Each row is a point on a landscape with many peaks, with its height.
From any point a climber steps to the highest of the 2 points nearest to it. It stops when none of these is higher. Distance is the straight distance between rows; heights are no part of it.
(453): [-3.36 -0.58 -0.15  3.41 -1.45  2.83  3.45  3.26  4.51  2.74  1.02  6.59
 -3.97 -1.20  0.36 -2.94 -0.86  0.39 -2.44  2.55  1.53 -2.74 -1.18]  (h 3.89)
(133): [-0.18 -0.78  2.42  3.39 -1.87  3.90 -1.04  4.72  1.59  1.93  1.88  0.36
  2.71  0.71 -0.43 -0.98 -2.69  0.65 -2.35 -3.21  1.40 -1.22 -3.05]  (h 1.53)
(646): [-0.49 -2.80  2.51 -0.24 -3.63 -2.72  1.86  1.81  1.44 -0.43  1.22  2.38
  0.57 -2.64  0.63  1.05  1.10  1.02 -0.66 -0.79  2.55 -1.16  2.37]  (h 7.51)
(551): [-1.50 -4.39 -0.51 -1.93 -0.37 -2.88  0.36 -0.29 -0.57 -3.32 -3.45  1.98
  1.92 -1.89  2.58 -4.59  0.55  3.70  2.58  2.74  0.64  4.14 -0.26]  (h 5.98)
(605): [ 2.12  0.42  1.01 -1.14 -3.46 -5.99 -1.66 -2.51 -4.10  2.97  0.93 -1.82
 -0.59 -0.44 -0.78  0.82 -0.44  0.22 -1.39 -2.32  1.65 -0.39  0.41]  (h 2.52)
(82): [ 2.92 -1.18 -0.87  2.18 -1.40 -1.42  0.12 -0.55 -2.29  2.95  0.67 -7.09
  1.67 -1.35  1.73  0.24  0.65 -2.40 -1.33 -1.41  1.23  1.94 -4.14]  (h 6.63)
(386): [ 1.51 -0.18 -0.47  0.35 -4.77 -6.96 -2.17 -2.60 -3.05  0.99  1.53 -2.13
  0.47 -0.55  0.54 -4.43 -1.44  0.38 -0.97 -2.15  1.82  2.19 -1.64]  (h 2.03)
(572): [-2.35 -2.27 -1.65 -1.90  1.97  0.20 -0.33 -0.27 -1.20 -1.50 -3.85  2.11
 -0.26 -0.46  0.90 -4.17 -2.59  3.21  2.82  5.47  0.33  2.70 -0.76]  (h 6.69)
(607): [ 0.02 -2.18  1.43  1.22 -1.02 -3.07 -0.51 -2.37  1.68  2.74  2.11 -0.38
 -4.69 -2.61 -3.54  0.16  0.75 -0.94 -1.55  2.95 -1.88  0.55  4.20]  (h 4.44)
(103): [-0.89  2.20 -2.39  0.03 -0.76 -0.03 -2.31 -1.80  0.13 -0.51 -1.85  0.44
 -0.71  4.46 -0.26 -4.49 -2.60  3.48 -0.70 -0.23 -0.12  0.72 -3.08]  (h 7.16)
(635): [ 0.08 -0.63  2.27 -1.41  1.02  0.79  0.53  0.76 -2.58  2.06 -0.17  1.89
  0.41 -0.98 -2.05  6.44  2.05 -0.91  2.35 -1.55  0.46 -2.40  4.23]  (h 1.63)
(336): [-1.05 -2.26 -2.56 -1.37 -0.60  2.55  3.74  3.00  2.85 -2.88 -2.67  1.08
  3.33  0.65  3.19  1.30  3.74 -0.11  1.40  1.11  2.85 -0.10  2.32]  (h 6.98)
(412): [ 1.06  4.03  0.51 -2.29  2.79 -1.00 -1.42 -2.33 -0.33 -3.60  0.87  2.00
  1.31  2.14 -0.37  2.60 -0.82  1.99  1.86 -1.89 -0.56 -2.66  2.75]  (h 3.49)
(494): [ 2.71  3.72  2.35  0.47  0.96  4.59 -0.36  1.02  0.01 -0.34  1.91  1.23
 -0.08  1.53 -1.31  4.30 -1.46 -1.73  0.62 -1.84 -1.75 -3.46  3.79]  (h 1.40)
(118): [-0.85  0.93  1.08  0.86  2.97  3.54  3.55  4.61  2.63 -2.95  1.66  4.70
 -2.50 -0.13 -0.97  2.01  2.77 -0.36  1.56 -0.04 -1.00  1.91  2.31]  (h 4.67)
(449): [ 0.14  1.52  0.36 -1.93  0.67 -7.25 -1.87 -3.70 -2.91 -5.17  2.63  1.95
 -2.23  1.18 -1.35 -0.49 -1.08  2.33  0.44 -0.76 -1.26 -1.44  2.30]  (h 0.93)
(157): [ 1.79 -0.46 -3.30  0.02  0.81 -3.73  0.88 -4.15 -0.71  4.03 -0.55 -5.60
 -0.02  0.81  2.49  3.28  3.28 -1.73  1.50  0.31  2.17  0.31  1.87]  (h 4.93)
(216): [-2.12 -2.33 -0.32 -1.79 -3.59 -0.79  0.20 -0.67 -1.80 -2.57 -2.99  0.78
  4.56  1.61  4.41 -4.66 -0.56  2.98  4.11  0.78  1.91  1.38 -1.25]  (h 5.11)
(517): [ 1.00 -0.93 -0.29 -2.14 -2.83 -7.40 -2.18 -1.76 -3.00 -3.77 -0.91  0.03
  2.14 -0.99  0.89 -3.55 -1.52  3.20  0.52 -0.42  0.41  3.74 -1.45]  (h 1.64)
(455): [-0.27 -2.83 -2.19  0.29  0.23  1.71  1.42  0.10 -1.29 -0.85 -4.26 -2.93
  1.86  0.07  2.71 -3.55 -1.67 -0.68  1.58  1.98  1.53  4.31 -4.98]  (h 5.23)
(567): [ 0.58  3.59  0.55  0.25  3.07 -2.52 -3.41 -2.47  0.99 -0.44  2.42 -1.15
 -3.10 -2.91 -4.19 -2.62 -1.33 -1.95 -3.86  2.22 -4.92  0.29 -2.93]  (h 4.51)
(290): [-0.80  1.80 -0.92 -1.64  2.09 -2.00 -1.00 -4.18 -1.15  3.55 -0.54 -4.01
  1.44  2.74  1.57  5.63  2.53 -0.44  3.60 -1.42 -0.32 -2.01  4.01]  (h 6.41)
(419): [-1.62 -1.79 -2.67 -0.81  2.08  5.07  0.89  1.84  2.07 -0.84 -1.99  3.54
 -4.33  0.54 -1.07  0.89  0.88 -0.91 -0.03  4.95 -0.45  1.36  1.12]  (h 4.70)
(483): [-4.83  2.99  2.15 -0.44  2.65 -1.80 -3.62 -5.59  0.53  0.14 -1.38 -0.39
 -1.62 -0.47 -0.73 -3.80 -1.25  2.17  1.16  2.90 -5.26 -0.96  1.58]  (h 8.12)
(673): [ 2.22  0.41  1.35 -0.52  2.75  1.21  1.05 -0.02  0.82  2.17  1.08  0.33
 -2.37  0.04 -0.61  4.58  1.07 -2.59  1.17  1.07 -2.70 -2.69  5.99]  (h 2.15)
(137): [-1.45 -1.52 -1.65  1.09 -3.79  1.68  2.48  3.00  5.45  1.83  1.86  2.86
 -2.02 -0.56  0.82 -0.99  1.37  0.27 -1.79  0.49  3.31 -1.54 -0.73]  (h 4.84)
(533): [ 0.94  1.01  2.17 -0.59 -1.53 -1.58 -0.61 -0.14 -1.91 -0.83  1.44  2.65
  2.33  1.87 -0.50  1.07 -1.96  1.51  1.24 -4.10  1.72 -1.56  1.22]  (h 2.90)
(638): [ 1.87  0.09  1.08 -2.90  1.28 -6.10 -1.75 -1.56 -3.56 -4.74  0.24  1.36
  2.12 -1.64 -0.95 -0.20 -0.44  2.23  1.39 -1.48 -0.33  1.90  0.86]  (h 1.36)
(199): [-1.89  0.93  1.02 -1.60  1.24  1.13 -1.89  0.30 -2.55 -2.94 -1.88  2.39
  0.58  0.55  0.24 -3.70 -4.29  3.35  0.34  0.86  0.05  0.80 -3.01]  (h 7.30)
(532): [ 2.69  0.86 -2.51  1.21 -2.23  0.39 -0.45  0.38  0.05  0.09  1.20 -2.08
 -1.27  2.64 -0.43 -2.91  0.26  0.32 -1.27 -0.86  1.19  0.53 -3.63]  (h 8.21)
(431): [ 1.97 -1.62 -0.45  1.15 -0.45  0.06  0.22 -1.02 -3.56  3.32 -1.58 -4.10
  2.38 -0.43  1.55  2.97  0.73 -2.45  2.09 -1.13  1.26  1.75 -0.41]  (h 5.81)
(436): [ 0.92 -3.06  0.56 -1.57  0.17  2.85  2.23  4.47  0.01 -4.04 -1.99  0.37
  4.54 -1.14  3.81  2.50  1.45 -1.04 -0.30 -0.47  2.80  1.62 -1.20]  (h 5.91)
(183): [ 1.32  2.46 -2.31 -1.12 -1.48 -4.47 -0.96 -1.42  0.09 -2.29  1.78  0.44
 -2.60  2.84 -0.71 -1.81  1.03  2.82  1.02 -0.29  0.17  0.25  1.57]  (h 0.23)
(641): [-0.32 -2.55  5.65  1.40 -3.36  4.29 -0.88  2.46 -0.92  1.46  0.84  0.57
  3.30 -1.49  1.51 -0.56 -2.56 -0.51  0.89 -1.74  0.98 -1.89 -0.33]  (h 1.97)
(263): [ 3.33  2.32  0.40  1.45  2.59  4.64 -0.80  3.18  0.62 -0.81  2.39 -2.29
  0.77  2.60 -2.99  3.49 -0.65 -2.00 -1.36 -2.24 -1.39 -0.36 -1.50]  (h 1.34)
(557): [-2.35 -5.50 -1.13  0.50  0.57  2.32  1.56  1.46 -1.14  1.79 -4.09  0.07
 -0.50 -2.95  1.58 -3.54 -2.24 -1.20 -1.01  4.63  0.67  4.40 -2.63]  (h 5.85)
(343): [ 1.05 -4.73 -0.55  0.63 -0.03  0.71  3.20  2.59 -3.04 -0.79 -0.93 -1.69
  6.09 -3.98  1.83  3.76  1.28 -2.70 -0.59 -2.49  4.38  1.20 -1.70]  (h 5.32)
(19): [-2.99  4.00  1.32 -1.66  4.48 -0.38 -2.98 -2.85 -1.15 -2.23 -1.50  1.63
  0.10  0.45  0.64 -3.37 -3.10  2.16  2.18  2.29 -2.03  0.62 -1.30]  (h 7.58)
(98): [-1.56 -3.01 -1.52 -1.08  0.64  1.98  2.66  2.74  3.48 -2.24 -1.22  3.38
 -1.68 -0.54  0.17  0.58  3.89  0.40  0.37  1.67 -0.08  2.10  2.21]  (h 5.61)
(630): [ 0.98 -0.13  1.23  0.66 -1.88  0.73  0.15  0.12 -0.89  1.00 -0.30  0.01
  3.87 -0.27  0.92  4.48 -0.99 -1.12  1.07 -3.64  2.30 -3.29  2.90]  (h 2.31)
(302): [ 4.49  1.81 -3.43  2.67  0.22  0.48 -1.57  0.91 -0.92  2.89  0.76 -5.99
 -0.20  1.46 -1.06 -1.81 -0.96 -1.60 -3.76 -1.33 -0.16  1.60 -5.88]  (h 7.31)
(587): [-0.89  0.38 -5.33 -1.35  3.02  4.15  0.87  0.49  3.05  0.39 -1.11 -1.46
 -3.67  1.87 -0.29  1.41  2.93 -1.28  0.51  4.52 -1.06  2.04  2.02]  (h 3.90)
(562): [-3.11  3.25  0.74 -1.12  3.31 -1.87 -1.21 -5.44  3.14  0.71 -2.52 -4.18
 -0.29  0.59 -1.84 -0.13  0.59 -0.57  1.84  0.19 -6.20  0.03  1.67]  (h 8.60)
(429): [-3.40 -0.03  3.17  2.09 -2.90 -1.45  1.82  1.88  1.63 -0.33  2.81  5.65
 -3.43 -2.30 -0.15 -3.16 -0.93  2.16 -1.96  0.02  1.20 -0.75 -0.99]  (h 3.12)
(249): [-2.26  3.32 -1.77 -0.99  2.08 -1.37 -1.55 -5.85  1.16  1.53 -1.08 -6.79
  0.75  1.09  0.41  4.23  1.36 -1.75  3.44 -2.04 -2.65 -1.12  0.02]  (h 7.57)
(38): [ 3.28  2.86 -2.33  1.82  0.31  0.65 -0.03  2.09 -0.09  0.68  3.68  0.73
 -1.30  1.74 -2.49  3.62  1.94 -2.20 -2.47 -5.63  0.18 -1.11  0.01]  (h 1.71)
(78): [ 0.93 -2.30 -0.69  0.18 -3.37  0.79  3.13  4.02  1.90 -2.01  2.04  1.04
  1.43  1.26  0.84  1.67  1.36  0.24 -0.83 -2.55  3.01 -2.25 -1.34]  (h 6.12)
(388): [ 0.67  6.65  1.87  0.28  2.94 -1.16 -3.38 -2.56  0.75  0.52  0.78 -2.89
 -0.22 -0.35 -2.90 -1.80 -1.15 -1.04 -3.39 -1.03 -4.94 -1.74 -2.27]  (h 4.25)
(314): [-0.59  0.34 -0.01 -1.62  4.68  2.14 -0.27 -2.68  2.52  0.20 -0.82 -0.74
 -2.63 -0.05 -0.59  1.22  2.61 -2.18  1.32  3.95 -4.12  0.66  4.09]  (h 3.04)
(643): [ 1.41  2.62 -0.18  1.37 -1.67 -2.61  1.25  0.14 -1.78  0.31  4.01  1.92
 -3.39 -0.25 -2.01  3.19  1.71 -0.75 -1.51 -1.82 -0.53 -1.41  1.74]  (h 2.29)
(524): [ 0.95 -1.05 -5.20 -2.66 -1.28 -1.95  4.32  1.82 -0.08 -3.77 -2.77 -0.45
  4.21  1.83  4.04  1.89  4.72 -0.05  0.49 -2.18  2.32  1.65 -0.57]  (h 8.57)
(584): [-0.12 -2.13  1.56  1.10  2.21  3.88  0.19  1.84 -1.05  0.29 -1.39  1.33
 -2.07 -2.04 -1.68 -1.71 -2.36 -0.47 -1.04  3.70 -1.51  2.38 -3.15]  (h 5.25)
(399): [-1.55 -3.37  1.02  0.40 -4.25  5.84  2.17  2.86  4.83  2.58 -0.46  0.61
  1.22 -0.34  1.67  0.38  0.71 -0.66 -0.71  0.63  1.96 -3.33  0.10]  (h 3.67)
(415): [-0.77 -3.55  4.50  2.45 -2.99 -2.86 -0.19  0.64  0.12  2.35  2.15  1.14
 -2.22 -3.73 -1.33 -0.46  0.46  0.06 -1.05  1.20  0.50 -0.18  2.90]  (h 6.00)
(167): [ 0.90  5.50 -1.29 -1.73  4.05 -0.33 -2.36 -3.88  0.38 -2.78  0.82 -1.62
  0.85  2.04 -2.21 -0.29 -0.80  0.18 -0.05 -1.89 -2.60 -1.92 -2.05]  (h 3.96)
(10): [-0.32 -0.96 -1.40  3.86 -0.22  5.89  2.42  5.19  2.42  2.86  0.93  1.28
 -1.42  2.24 -0.95 -1.36 -1.67 -1.30 -3.63 -0.92  1.40 -0.34 -4.02]  (h 1.13)
(325): [-0.32  2.80  1.47  1.74  3.92  2.11 -2.89 -0.78 -1.94  1.38  0.40  1.11
 -2.94 -2.42 -1.69 -2.58 -2.61 -1.04 -2.98  3.93 -3.07 -0.18 -3.11]  (h 4.83)
(253): [-1.16 -1.46  2.87  1.30 -4.09  7.24  0.66  2.94  1.90  3.06 -2.20 -1.00
  4.41  1.30  2.94 -1.37 -2.36 -0.29  1.85 -0.38  1.33 -2.94  0.44]  (h 2.67)
(466): [ 1.53 -0.25  1.44 -0.25 -0.48 -4.64 -1.71 -3.22 -3.24  3.42  2.39 -1.13
 -3.00 -1.74 -2.50  2.27  1.60 -0.47 -2.31 -0.86 -0.35 -1.90  3.57]  (h 3.16)

For each start below, name the point where the climber stops.
(133) => (137)
(533) => (557)
(216) => (562)

Call two points neighbours if one is among the 2 nearest of the other. Go from one point of each pair to the other, from neighbour to neighbour, staying as high as possible. Name the lowest point that can't be avoided.
(532) / (98) => (343)
(557) / (562) => (455)
(557) / (466) => (263)
(532) / (562) => (103)
